Each row is a point on a landscape with many valleys, with its height.
A ball rolls from a point to the lowest of its 2 nearest points, and stops where none of them is lower. Distance is the straight distance between rows; heights are no part of it.
(487) height 0.82: [ 18   9  -1  -3 -18 -35 -27   2  -9   0  21  19 -11  -1   9 -19  -2 -11
  -7  28  21  -7  -9  25 -24 -19 -21  18  -4 -11   8  -8  -5 -15  14 -16
   3 -19  31 -13   6   9  30  -9  10  -5 -11  14  25 -24 -14 -35   6]
(908) height 2.90: [ -8  10  19 -22  -1  35 -15 -12   7 -10  -4   5   4  27  27  18   2  -5
   7  12  -6 -10   4 -35   6  -5  29   7   5  -6  28   2 -12   9  -6  40
  24   3 -19 -12  14  16 -29  12  -7 -37  25 -24  -7 -14  -4  -2 -19]
(123) height 3.64: [ 32  13  -3 -12 -16 -10  25 -23   8 -21  11  -6  23 -13   5 -34  -1 -14
 -31 -53  24  19  -7  41  11  -3  -9  10  46   5  26 -27  -8  -8   3 -38
  -3   7  28  17  15  35  14 -23   0  -3 -13 -21  23  -4 -27 -17   8]
(478) height 6.82: [-36 -10  -7  15  52  14 -10 -21  12  19 -53 -10  -7  24 -22  15  -5   6
   7  36   9   8  42 -29   6 -16  14 -15 -34  -5 -26  42  21   9  17  30
   8 -10 -32  -3 -25 -10  13   6   1   5   5   0 -27  12  27  18  -1]
(475) height 5.59: [-14   9   5  52  20   3  24  24   9   9 -25 -50 -25   6 -12   2  17  -1
   8 -37  -9  -6 -28  37   7  38  39 -18 -24  -8  15  22  14   6   8  23
 -11  13 -29  17 -22 -24 -43   7 -25  43 -13 -31   6  68  27  56 -18]
(571) height 2.64: [-10  29   3 -29  14  45 -31  -8   5 -14 -16  14  10  26  -3   6 -15  -8
  -3  28 -11  16   6 -46   1 -11  14   2   1  -6  11   0 -19  11 -17  32
  25  18 -18  -9   9  11 -20  10   0 -53  26  -7 -17 -43 -11 -22  -9]
(511) height 0.90: [-16  23 -19  -5  45  39 -29   5 -23  10 -38   9  -9  20 -57 -10 -28  -5
  -3  26 -26  54  -7 -14  26  36  23 -24  -7  10 -28  23  -7  15 -22  20
  12  18 -31  13 -42 -26 -25  22  -3 -16   5 -18   0  -5 -10  22  -5]
(379) height 5.08: [-26  -4   3   6  22   4  -3  19  23   6 -27 -20 -24   0  -4   3  18   4
  12  32 -34   6  15 -30 -21 -22  13   1 -19 -41 -11  24   6  -2   3  19
 -18  14 -34 -16  -7   3  -9 -14   1   1  -7   5 -34  42  14  10   5]
(459) height 4.80: [ -1 -45   9 -16   2  14  10 -20  26  16 -15  -3   8   5  10  19  15  16
   1  -5 -12  -5  40 -48   5 -23   2   1  -9 -14   1  12   1  23   9  -7
   4 -20 -33   8  22  15   6  -6   7  -2  33   3 -25  10   0 -13  -7]
(890) height 3.74: [ 18  21  -7  29  -6  -9  -2   4 -44 -17  12  -7   8  13 -15  -3 -31 -24
 -37 -20  76  35 -50  39  -7  58  -2 -27  -5  34  -8  -5  32  -8  31   4
  -5   8  31  24 -15   0 -12  -8  -1  13 -63  -7  10 -29   3  22  30]
(370) height 1.30: [ -6  37  18  -1   6  -7  -2  29   5 -28  25  -9   0 -15  47 -21   7  -2
  13  19 -11 -29 -25  32 -19  -9  30  13  28 -19  51 -28 -30 -32 -24  32
  -9  20  -3 -21  -3  32 -39 -24 -14 -30  -4 -13   0  22  -6  18 -21]
(178) height 1.77: [ 14 -13  30   4 -25   4   4 -41   0  -4  15  -4  -5   4  37 -10  17  -8
 -23 -10  30 -29  -8  17   3 -16  17  26  22  -2  39   5 -11  -4  20   8
   1 -19  -1  -9  10  13   8  -7  -8   2  -6 -30  10  -1 -16 -11 -15]
(886) height 6.08: [-19  -7   0  21   7  12  17  -9   9  22 -34   4  -6   9  11   0   8   1
   7 -27 -24  39   4  12  31  27  24  -8 -14   2 -31  11  21  25   5 -18
  40 -27 -32  41  -1   6 -23   6  -7  20  17 -39   2  23  21  27  -5]
(691) height 3.40: [ -4  30  10 -15  -1  20  15  -1  13 -21  11  11  16  14  26   5  -8   0
   3 -36   4  -2  -4   2  23  25  30  -7   9  26  43 -22 -16   7 -30  32
  22  33  -5  20   6  17 -52  -8  -4 -22  10 -52   8   6  -5  25 -18]
(317) height 2.07: [ 13  11  10 -29   4  38 -32 -37   1  -6 -11  13   9  15  -1  -7 -10  -8
 -14   1   8  20  10 -36   9 -14 -13  -4  27  12  -5 -10 -19  26   1 -17
  27   4  14   1  19  -3  23   5   1 -13  33  19 -13 -61 -21 -33   0]
(181) height 4.10: [ 17  -4   0   0   7 -14 -17 -48 -21  -4  -8 -17 -12  33 -16  -7 -29  -1
 -19   2  62   7 -13  10 -14  -5 -28  -1  -8  28 -20   1  26   4  29  -7
   3   7  26   0   6  -9  40  13  13  21 -27  21  10 -49   1 -39  40]
(492) height 4.29: [  5 -18   1   7  15 -20  -8 -39 -17   8  -5 -14  -7  13 -31   0 -29  11
 -18  17  43  15 -14  -2  -9 -11 -30   2 -27  25 -39 -11  40 -12  14 -18
 -18  17  18  -7 -12  -8  52  21  35  18 -38  38   9 -26  17 -37  45]
(202) height 4.27: [  4 -14  17   5   2  -3  -8 -60   1  11 -21 -17 -15  21  11 -17 -14   6
 -28   5  58  -8  -1  22  -7 -25 -30   7  -9  24 -10  15  36  -2  37 -15
 -13 -16   7  -8  11   4  44  -1  11  20 -15 -20   4 -27  -1 -46  30]
(984) height 6.92: [-21 -21   1  -5  30  26   2 -20  18  17 -41 -22  -2  32 -13  35   4   3
  16  18  -4 -10  32 -60  10 -17  31 -12 -23 -11   1  47   0  22  14  46
   2 -12 -39  -9  -6   4  -7  15 -11  -5  21 -11 -27  21  21  19  -7]
(640) height 0.28: [  4  16  16  13 -26 -35 -15  24  -5  -5  23  11 -15  -8  48 -10  23   1
  16  20   5 -44 -15  39 -24  -9  11   5   8  -9  18   9  -9 -13   9   1
  17 -32  22  -2  11   6 -15 -16 -16   0  16  -2  15   4   4  17 -24]
(335) height 3.50: [  1   0 -20  18 -19 -11 -11  35 -15  19   6  27  -2 -36   6   4  -2   5
  21   0 -30  12  -3  11  -5  17 -20  15  -1  -3 -58 -36   6  -7 -11 -34
   9  -9  23  -7  -9  -4  13   0   8   0  12  13   7 -10  11   0  16]
(619) height 3.30: [ 31   5 -11 -21 -31 -59  21   5 -19 -24  43   9   6  17 -10   4   7  -4
  11  -5  39 -54  10  25 -40  -7  -8  20   2   3  51   1 -21 -21  -7  -6
   3 -21  38 -12  17   5   8   8 -20  16 -19  26  33  -8 -18  -8  -4]
(31) height 2.33: [ -6  13 -11  -4   1  29  18  34   7  -9   3  24  25 -27 -12 -18 -15   1
  -1 -36 -38  42  -3  -1  19  32   8   0  11   9 -19 -42 -19   0 -40 -14
  11  30   0  10 -13  -3 -17   3  12 -22   5 -11   3   4  -5  10   3]
(349) height 4.94: [ 18 -42   1 -38   4  23  13 -26  28  17  -6  -2  13  -5  14  11  18  14
  -6 -28 -28   5  41 -42  22 -23  -9  15  10 -12   6 -19  -6  13  -1 -30
   2  -4 -26  15  31  20  12  -8  11  -5  43  13 -16   3 -15 -27  -7]
(584) height 1.70: [ 14 -22  17  30 -32 -24  23 -32   2   9  15  -9 -12   0  35  -2  15   2
 -12 -24  33 -42  -8  44   6  -3  -6  16   1   5  24  15  14   3  30 -18
   1 -37   5   9  16   7  -1  -9  -8  26 -13 -24  28  22  -5   1  -8]
(611) height 2.89: [-12  26  -3  -3  -2  28  -9   0   7   3 -23  30  12 -18  25 -27  -4 -15
 -19  -8 -13  64 -20  16  12  15  13  13  12  -3 -30 -21   1   8  -5 -11
  31 -11  -7  28   3  19 -14  -6  -4 -19  16 -37   4 -24   3  -3   7]
(93) height 2.47: [-15  -3  11  28   1   1  14   3  46  18 -14 -19 -13 -10  47  -7  22  11
   6  -5 -35   4  -5   9   3 -16  23  24   1 -39  -4  -2  27  -8   9 -12
 -11 -19 -42   4  13  33 -27 -18 -10   1   6 -37  -8  42  16  11  -1]
(338) height 3.90: [ 15   0  -1  20   4 -11  -5 -27 -40 -13  10 -24  -7  30 -27   0 -34 -17
 -29 -15  79  16 -38  29 -14  34  -9 -18 -10  39 -10   1  36   1  35   2
  -4  15  28  15 -11  -6   8   3   4  21 -58  10  12 -39   1  -4  36]
(82) height 4.43: [-15 -23  11   1  19   5 -13 -53  30  24 -31  -2  -8   4  18  -9  -7  12
 -32  18  31  11  17   0   0 -43 -39   0 -13  10 -21   7  36  -8  21 -27
 -19 -26 -12  -8   6  11  50 -13  22   7  10 -14 -14 -17   1 -43  26]
(447) height 4.73: [-17 -14  19  24  17 -18 -10  -5  15  23 -13  -8 -16 -14  13 -21  -7  16
 -16  45  16  11 -11  19 -22 -37 -37  -8 -32 -16 -38   1  57 -36  17 -24
 -48 -11   0 -27  -8   5  34 -19  38  10 -36   5  -1  26  27 -28  24]
(76) height 3.65: [ 25  19  14  -6 -17  14  23 -30  -8 -28  21  -3  24  12  27  -7  -4  -4
 -29 -59  29  -1  -7  22  24  22  12 -16  42  36  47 -23 -12   6 -21  13
  12  35  18  23   8  31 -27 -31  -3  -6  -1 -56   6  -7 -12  21 -19]
(1012) height 2.12: [ -2 -10   3 -34   0  -7 -10  25  16   1  21  14  -3 -18   9 -20  27  -5
  10  35 -37  -2  21 -10 -21 -26  -9  17  11 -36  16 -23 -21 -14 -11  -9
 -14   6  -5 -21   5  24  12 -20  17 -17  11  29  -6   1 -11 -26 -19]
(183) height 5.11: [ 24 -41 -17 -16   0  25  36 -12  21  26  -5  -2  11 -27   0   3  18   9
   5 -50 -43   5  41 -18  34  -9 -32  28  25  -3 -13 -40  -6   5  -6 -68
 -18   8 -14   9  15   4  29   2  17  12  20  15 -12  11 -13 -21   5]
(84) height 7.24: [-13 -36  -9  21   0 -34   7 -22 -10  29 -22   9   1   1  38  35   2  24
  20  -2   9 -10  24   1  16  -7 -16 -14 -32  15 -44  25  42  16  20  -8
  46 -48  -5  22  25  -5   7   0  -1  30  34   3   7  11  39  16   4]
(616) height 0.72: [-12  23  11   3   1  10 -56  -3  15   8 -15  17  -8  -7  30 -17   0 -10
 -10  59  16  17 -15  -1 -19 -39  -6  19   2 -28  -6   0   6 -14  17  16
  -1 -16 -12 -24  -6  24  23 -25  10 -30  -1 -15 -11 -30  -2 -28   0]
(405) height 1.47: [-11  39 -13   5  18  24 -20  35 -28 -22 -10  11   1  -1 -67 -21 -39 -13
  -1  21 -11  45 -25 -15  15  36  15 -21  -9  22 -25  12  -9  -3 -25  25
  -3  21   3   0 -21 -35 -17  25   4 -24 -27   4   0 -16 -17   9   4]
(151) height 3.41: [ 16  -5   1 -13 -19   5  33 -37  34   4   6 -10   9 -23  31 -29   9   0
 -28 -46   6   4  -5  34  16 -24  -5  31  36 -14  29 -13  10 -16   6 -41
 -19  -6 -13  17  19  48  10 -24   6 -10  -1 -38  25  11 -32 -25   8]
(238) height 1.79: [-19  15   4  14  20  27  -8   8  -1   0 -27 -30 -18  24 -13  12  -3  -7
  11  16 -14 -14 -17 -13  -5   5  42  -3 -10 -18  23  35  -8   9   2  57
 -10  15 -28 -23 -12 -18 -31  16 -19   2  -8 -15  -9  25  10  25 -20]
(1037) height 0.87: [ -4  50  18   7  -4 -34 -13  49  -8 -26  18   4  -5 -27  48 -38  17  -6
  19  20  -8 -25 -31  59 -27  -1  23   0  19  -8  29 -15 -26 -33 -22   2
   9  -6  11   2   3  19 -35 -20 -23 -23   7 -13   3  15   5  34 -18]
(778) height 1.44: [  1   3  -1 -22 -15  -6 -32   6  -7  -2  10  20   7  21  -8  16   2   1
   9  45   8 -31  16 -25 -23 -28 -20 -15 -12 -11  14  30 -21  12   2  20
  14 -22  14 -20   5  -8  10   7  -2 -13  12  33 -10 -36  -1 -19 -20]
(605) height 3.92: [ 21   3 -28 -14 -26 -36  13  22 -25   3  38  27  12 -26  -5  17   4 -10
  21 -18 -16 -10   5  14  -1  17 -23  35  29  23  -5 -56 -23 -22 -27 -59
  -6   0  37   5  -6  -6  22  13  -5  10  -3  33  37 -20  -8   7  19]
(949) height 2.62: [-10  20  -3 -14   3  21  -2  19   6  -4   0  35  16 -19  17 -20  -5  -3
  -1 -11 -37  39   1  -2  13  14  10  13  13  -2 -14 -31 -19   4 -31 -15
  32   5  -5  10   5  12 -19  -4   0 -24  28 -13   2 -16  -2   0  -5]
(731) height 6.37: [ 23   7 -13 -17 -11   5  32  -4  -7 -20  28  13  34   0 -12  17 -15  18
   0 -58  -4   6  19 -17  34  35 -12 -23  30  45   9 -15 -25  23 -29 -25
  22  35  26  35  18 -36 -14  12 -13  18  29  12  12 -22 -14  13   0]
(482) height 6.53: [  7   5 -18 -16  11  33   2   2  -7 -11   1  10  20  19 -51   8 -26   0
  -4  -1  -8   4  10 -48  16  14  -2 -24   3  26 -17  20 -18  28 -17  11
  13  21   6   5   7 -47  -1  30  -1 -11  26  27 -21 -39 -17  -8   1]
(1072) height 2.78: [ -5 -10  -3   5  -7   8  29  -1  45  11   2   4   8 -20  47 -11  15  10
   1 -26 -39  15   2  11  21 -12  19  25  15 -32   2 -20  17  -6  -1 -24
   0  -8 -38  20  18  43 -27 -21   5 -15  18 -29   5  31  -2  -2  -6]
(386) height 6.46: [ 23  16  -9 -39   5  22  10  -4  -5 -27  27   7  23  16 -34  11 -29  10
  -3 -24   2  -6  13 -40  22  12 -12 -26  24  39  13   7 -32  28 -23  -2
  18  33  26  12  18 -48  -6  27 -11  -4  23  29   2 -48 -23  -7  -4]
(602) height 7.12: [-14 -38  -3  11   8  -6  11 -17  -2  19 -30   1   4  24   8  41   9  16
  27  -7  18 -17  33 -23  15  16  11 -28 -28  25 -20  50  23  37  19  17
  43 -47  -8  26  17 -11   0  21 -17  25  31  -4  -3  20  33  31  -4]
(68) height 2.51: [ -8  -4   4 -15  -4 -14 -22  45   0   6  13  10 -18 -52 -11 -18  32  -3
  19  42 -47   6  11  -2 -22 -20 -19  13   5 -38 -26 -32  -6 -33 -10 -16
 -35  11   7 -31  -8  19  28 -18  22 -10  -9  34 -19  12   1 -20   1]
(975) height 2.08: [ -8 -24  20  44  -9  -7  22 -14  34  23   0 -19 -16 -14  45 -13  13   9
 -13  -8   4 -28 -13  36  -1 -17  -4  17  -5 -15   6  11  37  -5  22 -26
 -24 -34 -18   4  12  17  -4 -21  -2  25 -15 -33  10  32  12   3  -2]
(306) height 3.14: [ -8  10  -2  24 -12   9  -8  -6   4  10 -15  17   4 -12  30 -28  -8 -15
 -17 -11  18  37 -26  36   8  15   1   3   0   5 -30   1  21  10  24 -10
  19 -23   2  31   7  13  -5 -17   2   4  -5 -31   9 -18   7  -3  12]
(346) height 6.61: [ -4 -25 -23   0  22  21  10   3   1   0 -14   3  11  19 -58  10 -13   2
  -1  12 -11   1  24 -49   7   7  -1 -21 -14   9 -33  29   0  25  -6  23
  -1  13 -11  -5  -7 -37  10  20   8  -3  16  29 -29  -6  -7  -5   7]
(378) height 3.01: [ 22   8  -7  -4 -27 -39   2  16 -29 -36  49 -10   0  30 -36  13 -17  -8
  -3   8  45 -41 -14  17 -32   2  -5  -8  -4  14  51  13 -15  -9  -4  15
 -14  -1  28 -18  -8 -21  -6  12 -15   5 -46  22  18 -14 -17   6   3]
(152) height 5.21: [-27  12   6  15  15 -19 -21  40   9 -12 -27 -29 -38 -17  -3 -13  29  -5
  18  32 -35  -9 -15   1 -36 -12  14  -1 -16 -38   5  27   2 -15   2  20
 -23  22 -19 -17  -8 -11 -16  -6  -6  -1 -22  11 -31  54  21  21   8]
(384) height 3.61: [ 26  17 -26 -26 -20 -66  16  16 -24 -13  43  22  17 -11   0 -11   8 -17
  14   4   8 -27   4  28 -21  -5 -15  33  19   8  30 -36 -26 -45 -22 -36
   9 -18  50   0  19  12  23   2 -13  15  -3  36  44 -18 -19  -8   7]
(919) height 2.34: [  0   4  -3 -23  17  47 -28 -14  10   0 -16  14  12   7 -17  -3  -9  -5
 -11  22 -12  28  15 -55   7 -18  -7   3   9  -8 -14 -14 -18  13 -14  -1
  15  19  -9  -7   3  -1  21   3  12 -34  31  24 -33 -45 -13 -30   3]
(626) height 6.19: [ -4 -14  -6  17 -11  16  36  -4  13   2 -13  12  15   2   7  -3   4   5
   0 -51 -15  23   8   3  29  30  14 -10   0  12 -15  -2   8  23  -2 -20
  34  -4 -26  41  15   1 -24   1   2  17  22 -21  -1  17   0  15  -8]
(331) height 1.48: [ 22  -1  39 -11 -13  34  -5 -70  -9 -15  13 -16  -4  19  26 -19   2 -12
 -37 -15  41  -5 -17   4  11 -18  17  18  37   6  32   1  -1  -9  23  24
   3   7  -3  -7   8  11  14  -4 -12  -3 -18 -36  -5 -28 -25 -27  -2]
(925) height 1.71: [  2  11  11 -16   3  -8  -2  26  16 -13  29  -4   1 -17  24 -31  16  -7
   5  22 -13 -13  -6  21 -25 -23  12  17  28 -31  44 -31 -22 -28  -9   5
 -25  15  -6 -21  -6  40 -12 -28  12 -30 -16   6   9  18 -19 -14 -13]
(1031) height 7.57: [  3 -42 -20  -3  -1 -13   9  -4  -5  29   0   5  -1 -17 -21  34   6  13
  15  10 -14  -8  38 -29   0  -6 -44  13 -18  -6 -41 -22   4   7  -1 -34
 -15  -3  10 -12  -8 -13  45  10  15  16  12  37 -12  -1  10 -19  15]
(344) height 5.96: [-23  -4   4  25  32  24   2 -10   8  35 -42 -28 -22  20   4  18  12   4
   7  -9 -27  32  -4   7  29  28  45 -17 -14 -11 -10  19  18  23  13   2
  18 -11 -47  36 -25   5 -33  11 -16  21  15 -42   4  41  24  42 -12]
(57) height 1.86: [ 14 -14 -17 -37 -13 -30 -17   8 -11   7  22  25   2   6 -16  21  13   1
  19  38 -14 -24  26 -20 -21 -24 -40   7 -15 -20   6   3 -24  -2  -6  -6
  -3 -16  28 -20   5 -10  35  11   0   5  13  55  -3 -24   2 -28  -8]
(73) height 1.78: [ 19   4  17 -14 -10  30  -6 -39  -2 -18   2  -9   4  22  -2 -13  -8  -4
 -17 -29  37   5  -1  -6   0   2  -1 -12  28  21  12   0  -8  20  19  -2
  17  10   8   5  12   0   2   1  -4   4   6 -10  -1 -40 -30 -23  -5]
(26) height 4.91: [-28  -6  13  24  22  -8 -19   4  18  18 -23 -10 -16  -6   7 -10   3  10
   2  50   7   0   7  -6 -23 -29 -15  -8 -27 -24 -27  17  35 -13  19   7
 -21  -2 -13 -22  -9  -5  19 -17  20   9 -24   7 -26  22  24  -5   9]
(547) height 1.31: [ 19  -3  -6 -20 -12 -49 -27   0  -6  11  17  20 -14   2  -4  -1   7  -5
   9  47   9 -19  12   7 -30 -34 -41  22 -19 -28  -3  -8  -2 -24   4  -9
  -8 -16  33 -27  10   5  51   1  16   7 -10  40  15 -21   2 -40   2]
(636) height 1.14: [ -8  28   3  -2   0  10 -51  22  -2  -2  -6  31  -1 -15  14 -31  -5  -9
  -4  46  -8  36 -17   2 -19 -18  -1  12   4 -19 -16 -15  -7 -12  -9   5
  12  -7   6 -15  -7  12  11 -16   9 -34   1   5  -7 -34  -6 -21  -1]
(707) height 7.36: [ -7 -17 -20  12   3 -28 -17 -12 -25  29 -11  33   5  -1  19  34 -14  13
  11  10   8   1  14 -12   6  -4 -31  -2 -24   9 -61   3  16   2   4  -6
  49 -24  12  -1   4 -13  22   7   8  17  39  19   4 -30  30   1  16]
(804) height 3.53: [ 23  24 -10  21 -23 -15   9 -11 -23 -12   8  -3  15  -7  19 -22 -20 -25
 -48 -38  58  41 -41  61  10  39 -18 -11  13  16 -13 -14  24  -3  33 -14
  -5 -12  37  36  -3  19  -6 -23  -1  10 -37 -29  20 -31  -5  16  28]
(748) height 7.76: [  2 -57  -8 -29   0 -29  28  11  16  23  14  -5  -5 -13 -15  27  36  19
  21  20 -32 -27  54 -30 -19 -29 -37  -4 -25 -32  -3  28  -3   4   7 -13
 -27 -10   0 -15   7  -1  21 -14  -3  31   3  41 -21  40  17 -17 -12]
(66) height 1.87: [ -8  13   6 -32 -10  14 -14  20  -3 -12  17   6  10  26 -12  14  -2  -2
   7  32  -5 -44   9 -32 -18 -20   2 -18   0   2  35  43 -35  19 -15  46
   0  -4  -1 -28  12 -17 -22  13 -11 -33   6  21  -9 -23  -2  -7 -33]
(55) height 2.88: [ -9  20   2   0 -11 -27 -29  62 -31 -17  22  15 -18 -58 -31  -2  15   3
  29  29 -41  -4 -18   7 -25  -1 -13   2  -5 -12 -39 -32  -3 -36 -10  -7
 -42  18  26 -30 -24   9  14  -2  19 -14 -22  45  -8   7  -2  -8  11]
(371) height 7.01: [-21 -36   7   9  21   5  11 -10  12  24 -34 -25  -3  24  -1  38  15  10
  29   0   0 -30  29 -41   6  -3  29 -23 -31   1   0  62   6  35  19  38
  14 -33 -20  -2   0  -6  -4  22 -26  18  22  -8 -15  41  37  39 -15]
(376) height 1.29: [  8 -16   9  31 -45 -40  24 -12   2  10  19   7 -12 -11  56  10  23   5
   9 -27  15 -43 -10  47  13  11  -3   3   8   5  13  17  19   6  22 -18
  23 -51  12  26  26  14 -15  -9 -17  27  18 -16  37  27   5  27 -17]
(464) height 4.61: [ -7 -49  14  -7  20   0  12 -46  33  25 -25 -16  -3  12  -4  12  10  24
 -11  16  17  -8  47 -31  -7 -35 -30  -6 -22  -3  -3  17  22   8  17 -20
 -22 -26 -22  -7  11   5  35  -7  16  18  10   9 -31   4   4 -32   7]
(918) height 6.29: [ 10   1 -10   1 -13  19  37  -6   7 -17   5  10  28   6  -8   0 -10   7
  -5 -68  -1  21   9  -4  30  40   3 -29  13  35   3  -8  -7  23 -16 -14
  28  29  -1  43  15 -17 -28   3   2  16  25 -12   3  -2 -10  16  -6]
(921) height 2.97: [ 29 -18 -24 -29 -11 -14  22  -5 -22   0  21   8   1   5 -47  42  -3  -9
  21 -28   6 -22  16 -33 -14   8 -31  28  13  31 -17 -26  -8  10 -23 -37
 -23  17  18   0   0 -40  47  40  -5  27 -13  57  12 -14 -11  -3  31]
(902) height 0.26: [  4  15  19   1 -16   1 -48 -26  -4   6   1  15 -15   2  35 -24  -7 -20
 -26  41  39  -8 -25  23 -17 -33 -11  24   6  -8  10   9   2  -9  29  10
   0 -22  10 -19   0  17  35 -19   3 -20  -7 -26   9 -39 -10 -34   4]
(567) height 3.33: [  3  15   6   8 -17  21  -4 -34  -4  -1  -8  -2  10 -10  30 -32 -12 -26
 -40 -31  43  37 -28  41  12  17  -5   1  25  15 -16   1  18  14  38  -6
   1 -13  11  34   6  17   2 -19  -2   2  -7 -45   8 -36 -10  -8  16]
(115) height 3.18: [ -8   5  12 -31  -5  19  18   4  20 -13   5  11  13  21  28  22   1   6
  16 -32 -15 -23  11 -23  20  17  32  -6   2  15  38  -3 -15  15 -23  32
  26  11 -12  12  18   8 -47  10  -6 -21  32 -30   7  20  -3  27 -26]
(556) height 4.50: [ -8 -24   9  18  14 -10  -4 -15  -3  17  -2  -5  -6 -12 -31  -4 -13  18
 -12  27  11  16  -4  -5  -6 -14 -32  -1 -34   5 -49 -20  41 -20  12 -25
 -43   8  11 -18 -20  -3  44   9  44  10 -39  28  -3   3  15 -35  34]
(889) height 7.48: [-15 -29 -21  13  12 -27   3  -2 -10  34 -13   6  -1 -21   2  36  -2  22
  24  15  -7  -7  40 -22   1 -15 -39   1 -40  -7 -72  -6  23  -2  -1 -14
  13 -13   2 -15 -11 -14  32  -3  12  14  27  22 -17   5  35   6  12]
(796) height 5.34: [-22  10   5   9  14 -25   5  45  15 -11 -24 -42 -31 -12   6  -2  33   0
  18 -11 -50 -19 -21  16 -21   5  35  -2 -11 -33  28  24 -10  -7  -4  21
 -16  28 -24  -5 -10 -14 -46   1 -19  10   2  -6 -18  73  22  44  -4]
(1024) height 3.81: [ 29   8   3   8 -30  -8  30 -32  -7 -23  13  -6  23   2  15 -17   2  -8
 -27 -66  36   8  -6  41  21  18  -7  -8  40  22  28 -13  -5  10   8 -24
   8   5  20  27  12  24 -10 -23  -7  10  -1 -34  20  -5 -19   9  -6]
(618) height 5.71: [-13  29   2  35  26  24   2  29  -2   2 -29 -35 -23   7 -12 -13  -1  -8
   4 -15  -4  36 -39  30   1  38  41 -11 -10 -11  10   8   4  -2   4  22
 -13  18 -30  16 -33  -8 -39   3 -15  11 -31 -35   7  46  11  40 -10]
(336) height 6.72: [-26 -22 -22  14  39  13  -3  -9   2  16 -40   2   0   3 -49   6 -12   9
   4  29  -7  18  41 -39  12  -3  -7 -10 -33   1 -63  18  16   7  -2  16
   4   5 -16 -12 -29 -19  26  12  16  -1   9  15 -35   5  14   7  15]
(397) height 3.13: [ 10  -6 -16 -18  -1  14  28  -8  46   8  11   4  22 -35  36 -28   9   7
 -16 -28 -29  24  -5  25  22 -19   2  29  34 -27  16 -48  10 -21  -9 -31
 -17  12 -17  22   8  56 -14 -30  17 -33   3 -23  19  15 -20 -26   9]
(573) height 2.35: [  6  -3  -6   9  -6  -4  13  33  -5 -27  33   4  14  -7 -39  -9 -12   0
  -1 -13  -1  11  -7   1  -6  17   2 -22   2  12  11 -12  -9  -3 -13  -2
 -13  21   9   2 -10 -22  -8   1  13  -5 -20  20   5   6 -20   1   6]
(590) height 5.84: [-24  22   6  29  40  19 -34   0  -6  33 -50 -34 -33   5   2  12  13   2
   6  12 -22  29 -32  25   8  29  40 -19 -12 -21  -4  20  15   9  13  13
   8   1 -35  25 -39  -3 -35   7 -25  13   8 -37   0  34  28  42 -12]
(755) height 7.67: [ 14 -59 -20 -34   0 -32  32  -7   3  24  11  -3   6  -4 -30  38  27  17
  20   4 -19 -24  51 -34 -12 -16 -50  15 -29 -14  -9   7   0   7   1 -24
 -27 -10   7 -14  10 -14  41  15  -3  37   4  49 -12  20  10 -27   6]
(872) height 2.75: [ 14  27   7   2 -17 -16 -11  31 -30 -48  46 -14   3  16 -24 -11 -21 -11
 -13  24  34 -37 -21  24 -17  -4   6 -15  15   9  68   3 -33 -21 -12  26
 -19  11  23 -40 -13  -7  -9  -3  -8 -23 -55   6   5 -11 -22   7 -15]
(914) height 1.88: [-10  51  -1  12   8  -2 -21  63 -40 -47   6  14  -2 -36 -57 -16 -28   3
   7  14 -16  40 -43   2   3  27  18 -19 -10  14 -30  -8  -9 -27 -22  19
 -26  16  17  -7 -28 -17 -16  10   6 -24 -50  14   1   1 -16  17   6]
(359) height 1.42: [-17  33  -6  -8  35  30 -13  14  -9  -2 -26  -9 -14  32 -32   8 -20  -7
   8  18 -24  20 -15 -16  13  22  37 -16  -5   1  15  33 -14  17 -15  39
   2  19 -33   1 -21 -24 -46  17 -11 -17   2 -22   5  12  -6  27 -21]
(703) height 1.97: [ -8  15 -14  -8   7  13  13  54  -8 -19  16  17  13 -28 -46  -5 -19  -2
  15  -6 -44  16   2 -23  17  24   6  -6   9  14 -16 -24 -23   1 -39   3
 -15  36   6 -20 -15 -30  -9  12  14 -27   4  17  -1   2 -16   6   1]
(240) height 2.69: [ 24 -16 -12 -14  -8 -12  15  -4  -7 -17  25  -5   5   8 -54   8  -5  -2
   1 -15   8  -3   7 -19  -8   3 -17  -1  -3   9   1 -18  -6   2  -5 -16
 -18  17  19  -1  -1 -32  30  27   8  15 -20  46   7 -10 -22 -25  24]
(628) height 2.17: [-16   8   5  -8  -1  18 -13  15   1   0  -8 -12  -2  28 -11  23   6  -6
  14  32 -10 -44   1 -35 -15 -22  20 -14  -9 -10  26  60 -24  20  -3  65
  -7  -6 -11 -38   2 -16 -20  17 -24 -13   1  12 -23   6  14  14 -30]
(32) height 3.77: [ 13  -5 -23  -7 -15   1  10  25 -12   5  22  26  14 -27  -7  13   3  -3
  20 -16 -28   3  15  -7   8  22 -23  18  26  14 -19 -49 -23  -3 -18 -54
  -5   9  25   1  -9 -16  17  15   6  -6  15  24  12 -17  -9  -6  14]
(1007) height 3.21: [ -1  14 -10  13 -12 -18 -27  44 -30   8  18  22 -12 -34 -25  18 -12   2
  27  17 -20   2 -19  -7 -20  15 -19  10 -11   6 -55 -33   4 -15 -13 -15
 -17  12  28 -19 -23 -10  20  11  18  -5 -11  38   9 -13   6   2  25]
(1086) height 0.81: [  9   0  18  10 -48 -40   4   2 -13   2  28  15 -10  -4  61  10  24   2
  17  -5  19 -55 -11  36   0  15   9  -2  14  11  28  20 -10  -2  10   4
  33 -51  32   9  24   8 -18   0 -26  12  28 -11  35   9   6  34 -28]
(802) height 2.16: [ -7   2  14  20   7  36   7 -12   0 -14  10 -28   7  18   6   8  -6  -8
 -11  -6   1 -24 -30  -7  10   4  52   6  -6  -8  61  12 -15 -17  -5  82
 -14  30 -14 -25  -6 -17 -34   8 -20   3 -24 -16 -12  17   1  16 -28]
(687) height 2.49: [  6  15  12   6  -4  17   2  11 -21 -39  36 -20  11  18  -7   0 -23 -11
 -21   2  22 -36 -25  12   1  -2  25 -11  15  13  77   7 -32 -15 -23  61
 -19  34   5 -33 -12 -16 -25  -6  -8 -16 -44 -11  -9  -1 -11  18 -29]
(485) height 5.47: [-15   6   6  20   8  -8  27  27  23   4 -20 -43 -20   8  12  11  26   8
  19 -42 -44 -12 -16  19   7  17  45 -11 -14 -23  23  13  -2   5  -2  16
  -2  17 -34  16 -14  -8 -56   5 -19  27  13 -29   2  78  22  60 -24]

Where does a ball stop that starts at each point below?
(1024) | (640)
(115) | (331)
(338) | (703)
(755) | (181)
(55) | (640)
(336) | (181)
(619) | (511)

Call two points neighbours if one is among the 2 nearest of the other. Go from one point of each pair to the other, from neighbour to neighbour, staying as low as possible. Name the highest point that can't be avoided.
(703) / (778) | (628)
(640) / (331) | (178)
(778) / (902) | (57)
